Each row is a point on a landscape with many peaks, with its height.
A climber steps from a point to the highest of its 2 nearest points, and stops where none of them is higher. Distance is the straight distance between rows; heights are no part of it.
mamo: [123  68 127 103 140 155 199 129  63 156 140 158 149 131 106 146 129  87
 126 138]  h=264
naneg: [119 157 141 183 135 184  80 118 166 135  95 109 207 121 112 133 151  80
 142 113]  h=210
Razut: [ 99 125  97 141 123 130  85 125 199 119 100 162  82  83 143 127 138 137
  88 102]  h=46
vodan: [135 145 131 117  87  87 175 157  81 107 131  92 128 122 167 101  99 162
 118  80]  h=572
fopad: [ 99 129 107  86 110 154 118 150 154 138 120 145  53 113 155 151 123 169
 133 195]  h=208
Ledaf: [122 107 118 104 129 185 126 119 168 149  86 130  99  72 169 128 170 158
 111 129]  h=116
filu: [128  75 145  64 149 143 222 157  30 136 140 159 160  98  95 149 142 106
 118 110]  h=319
Gure: [117 147 129 152  97  81  84 167 150  93 119 156 106 122 148 121 118 128
 117  97]  h=390
Vezed: [121 127 117 177 119 124  78 179 152 103  99 135 133 113 138 106 133 106
 123  68]  h=330
Lesib: [134 123 125 112 115 107 101 139 149 123 132 162  86 153 108 151 116 145
  76 132]  h=118
bibi: [145 122 104  81 191  63  98 138 125  93 148 107  72 154 144 122 106 155
 126 171]  h=484
bize: [154 113 129 102 189 132 128 154  87 115 139  73 122 132 143 120 122 141
 167 150]  h=450
Gakil: [126 166 152 111  75 149 205  98  82 153 150 105 133 122 122 115 128 178
 148 149]  h=278
mep: [157 127 111  96 163  54 128  95 142 120 134 110  78 107 153 102 122 167
 113  88]  h=571
toru: [139 142 147 179  93 143 128 120 141 148 106 130 194 137 112 114 150  91
 113  55]  h=88
zizot: [117 191 176 158 105  88 125 110  82  97 164 129 161 182  96 147 103 100
 153 148]  h=720
tol: [155 118 162 120 215 129 177 123  73 157 166  87 122 101 105 137 107  97
 171 156]  h=559
rer: [102 169 104 157 142 140  80  78 177 129 134 124 138 126 150 124 131 125
 175 187]  h=446
nop: [115  77 108  78 134 165 123 151 150 131 101 142  81 105 150 140 162 167
 129 156]  h=154
Nik: [107 114  84 100 107 117  97 150 148 114 149 124  89 179 132 148  84 164
 138 192]  h=363
Pefu: [134 132 151 137  84 129 164  98 134 143 111 138 137 118 154 108 150 144
  99  57]  h=41
pim: [127 188 166 116 126 133 165  90 107 155 155 124  70  87 124 135 135 169
 164 210]  h=82
Fulo: [180 124 118 118 109  85  76 147 152 101 135 118 172 156 130  94 148 159
 111  57]  h=667
suz: [137  85 143 120 203 158 151 122  89 168 147 104 151 113 101 141 142  84
 149 134]  h=630
bug: [158 113 148 103 183 119 183 137  58 141 142 104 110  94 124 140 112 113
 139 108]  h=496
vel: [128 132 155 161 101 163 142 159 119 148 111 112 172 128 132 114 119  88
 138  93]  h=115
Doti: [107  93 141 113 175 209 114 157 137 156  86 154 118  91 107 153 171  95
 119 164]  h=291
leb: [139 183 169 138 111 121 154 113  89 130 153  97 116 134 117 130 133 178
 142 150]  h=238
kep: [146 124 152 141 107 132 134 143 127 141 104 110 169 128 136 105 159 139
 112  33]  h=64
Sogi: [135  62 142  77 144 132 180 162  60 115 127 156 154 129  93 157 153 152
  97 108]  h=385
fuzel: [145  81 131 137 206 158 138 110 109 156 145 131 169 150  66 152 140  54
 148 168]  h=555
gom: [142 164 142 116 104  63  84 114 145 100 156 162 111 160 104 143 114 136
  86 114]  h=199
Dom: [126  82 139 112 170 148 132 189  74  95 127 139 117 171  95 155 128  90
 129 191]  h=428
tezed: [139 126 176 161 147 165 132 176 118 158 111  80 197 109 126 123 144  85
 137  51]  h=143
Guzus: [119 163 165 124 117 109 152  97 112 133 146 169  97 151  89 156 119 140
  96 142]  h=52
fup: [ 91 127  91 160  65 124 157 145 152 124 121 143 144 126 170 102  80 109
 119 105]  h=240
gule: [ 97 150 112  88 126 133 106 165 132  99 138 118  70 146 153 154 104 203
 141 204]  h=281
devu: [159 181 161 123 133 144  41  99 169 134 120 148 151 147  93 152 174 128
 136 147]  h=306
Vemob: [110  64  83 104 141 128 175  67 152 147 123 158 109  80 145 106 141 139
  82  89]  h=396
Zime: [ 93 124 118 162  61 151 120 199 146 118  94 141 126 125 161 118 107 103
 131 125]  h=197
zaf: [136 170 126 149 107 140  91  53 178 154 134 131 156 151 123 131 157 162
 168 175]  h=366
ninuv: [105  91 122 105 106 151 108 156 154 130 118 189 104 155 106 165 146 139
  77 146]  h=69
vazu: [117 144 117 129 131 112 100 115 139 122 155 121 108 180 129 144 109 153
 155 208]  h=442
nanep: [143  44 105  72 156 110 177 130  75 118 132 124 145 122 129 128 152 164
 115  79]  h=447
Vezov: [171 140 102 110  93  58  48 114 184  95 147 169 132 111 130 117 130 140
 102  72]  h=631
Toteb: [118  71 104 110 113 128 200 173  69 125 141 141 142 147 118 127  89  68
 129 129]  h=224
lobuk: [137 177 165 176  84  88 169  83  96 133 149 125 171 174 107 127 104 104
 147 110]  h=592
gubin: [111 123 152 157  73 192 167 126 137 155 125 155 172 184 100 140 127  93
 127 146]  h=186
zelaf: [132 183 165 174 137 111  90 129 103 109 141 113 169 166 128 135 105  87
 179 155]  h=606
Vugo: [128 111  97 147 158 116 119 111 178 142 114 106 155 107 121 102 140 112
 106  81]  h=469
Sabo: [133 142  86 145  93  66  69 135 176  94 135 145 115 126 170 120 112 160
 122  78]  h=478
Fuzuz: [ 98 113 123 149  93 198 107 202 146 141  77 148 119  94 151 134 152  99
 126 136]  h=162
Volof: [107 140  99 108 129  73  82 126 169 110 137 168  56 143 142 155  70 150
 117 170]  h=283
pul: [112 159 111 137 126 101  87  93 163 132 151 167  89 159 110 171  85 148
 140 192]  h=338
bep: [105 134  93 172 148 181  66 161 172 124  85  93 179 112 113 116 148  85
 132 150]  h=253
beb: [122 176 146 138 122  49 121 108 122  97 150 158 116 154 132 134  99 109
 126 112]  h=288
gete: [108 175 141 151  94  97 130 148 123 110 111 126 111  89 188 117  90 111
 155 100]  h=439
nera: [167 119  85 127  73  91  56 155 182  98 145 155 158 145 119 109 139 153
  93  63]  h=551
Fatu: [160 186 182 105 165 124  96 119  82 112 153  87 134 141  99 127 175 185
 144 150]  h=202
Rutes: [138  82 106  78 188 108 119 132 129 107 127 120  74 108 140 122 133 151
 124 148]  h=570
parup: [146 173 158 130 108 126  41 110 178 129 105 171 153 101 129 141 173 120
 113 107]  h=391
Vup: [110  94  82 142  99  88 148 161 138 107 137 127 116 154 155  97  70 115
 114 112]  h=287
Zisos: [127 119 153 135 161 192 108 166 122 135 101 118 131 124 126 136 142  72
 147 161]  h=356
nuz: [ 99 119  86 190 121 160  91 192 158 108  87 114 168  97 125 108 130  84
 123  97]  h=293
zafu: [143 137 144 109 134  56 165 108 100 101 136 100  94 115 153 104 105 172
 116  81]  h=673
nifa: [149 181 148 124  99  81  47 104 161  97 121 172 126 112 142 146 150 126
 119  71]  h=500
gor: [102 137 124 137 105 128 129 117 160 133 107 158 101 101 166 113 118 138
 109 109]  h=10
Leg: [142 131 136 136 137 171 140 123 105 151 126  81 158 138 130 124 135 129
 176 148]  h=369
dafun: [134 167 127 161 142 116  78  97 140 116 152  94 129 156 134 134 112 129
 203 191]  h=522
keduf: [128 116 108 100 168 162 126  97 158 150 135 117  84 125 141 126 145 152
 153 205]  h=144
Kupog: [162 186 169 105 147 114  83 103 129 122 143 130 123 142 104 151 159 149
 125 138]  h=243
Sazu: [122 137  96 116 158  49 116 104 149  98 151 130  60 131 168 122  81 155
 137 154]  h=395
Pebo: [111 176 175  91 111 115 159 120 101 116 141 157  63 117 123 144 131 180
  84 137]  h=6
nesa: [140 203 167 121 118 102 131  97  68  97 147  75 141 128 147 117 138 186
 168 107]  h=206
zipi: [148  90 141 118 195 148 138 139  81 131 157 126 137 163  80 151 130  95
 146 200]  h=491
lif: [116  93 101 116 122 125 186 129 104 132 133 141 101 124 140 112  92  97
 113 134]  h=187
mimar: [143 135 139 123 155 109 153 145  93 122 136  89 115 114 146 107  96 122
 151 108]  h=495
dovo: [138 124 152 169 158 195 117 128 136 169 104  76 210 118 114 136 159  92
 154  95]  h=173
guzi: [ 95 109 137 148  91 183  99 184 160 137  97 181 117 141 119 154 148 109
  97 149]  h=119
bidiv: [132 119 141 165  93 193 169  84 136 184 124 123 177 155 113 121 152 115
 143 151]  h=239
duzev: [125  70  51 109 166 135 139  66 164 144 118 116 130  90 139  96 156 149
 108 107]  h=335
Vamo: [126 143 115 159  98 163 121  76 166 151 138 134 184 173  99 122 140 128
 143 157]  h=297
doku: [135  94 112 106 167  94 171  92 135 132 139 138  84 103 143 111 116 144
  88  98]  h=479
bedab: [122  69  63 157 167 127 141  99 158 136 118  85 195 100 109 115 127  82
 105  88]  h=414
supap: [125 144 153 105  89 115 178 115 112 132 122 139  99 123 141 116 134 179
  92  98]  h=9
nobi: [127 117 145 139  95 142 177 125  98 138 148 147 154 191  90 135 109 100
 111 151]  h=135
nusi: [147 137 145 118 154 169 165  88 124 167 140 119  73  98 107 131 149 149
 162 224]  h=110
moni: [147 144 166 126 110 168 205 108  85 173 139  83 151 119 115 117 129 127
 166 142]  h=323
dilab: [132 173 149 132  80 108 133 159  96 102 119  95 135 116 185 117 114 166
 166 105]  h=501
Sokul: [128 134 169 133 117 142 138 134 120 146 129 145 130 161  92 151 143 113
 101 149]  h=94
Kud: [100 173 143 169 115  88 143 103 131 114 125 154 108 111 156 132  79  87
 134 113]  h=372
Rar: [120  85  85  91  77 144 190 146 115 129 126 134 113 125 150 115 129 144
 124 117]  h=150
tana: [135 137 163 124 155 143 115 159  89 123 126  92 133 142 119 134 132 117
 162 169]  h=409
gim: [ 98  70  58 172 137 142 156 158 133 118 112 115 174 104 103 110 114  80
 104  81]  h=368
Fili: [137  70 105  76 156 131 164 127  88 125 132 102 109 115 148 127 143 167
 132 130]  h=497
sena: [172 116 121 123 130 112  96 106 154 134 125 136 157 133 109 110 149 120
  96  73]  h=549
ridef: [108  83  66 159 134 112 143 136 139 115 134 112 142 144 123  93  79  78
 118 110]  h=327
mog: [107 120 109 135 155 170  88 127 183 146  81 132 111  58 139 123 167 132
  94 110]  h=83

Where does a climber stop that starts at each point below?
Toteb -> Rutes
Doti -> suz
Leg -> suz
ninuv -> Fulo
Pebo -> dafun
Lesib -> zafu
toru -> Vezov

Call two points neighbours if one is among the 2 nearest of the other. Go from one point of each pair to the other, from neighbour to neighbour, staying as high as possible. Name the lowest point that can't be avoided.
Fulo / Vezov -> nera
Vezov / suz -> nesa
zizot / Rutes -> Volof
zafu / Vezov -> duzev
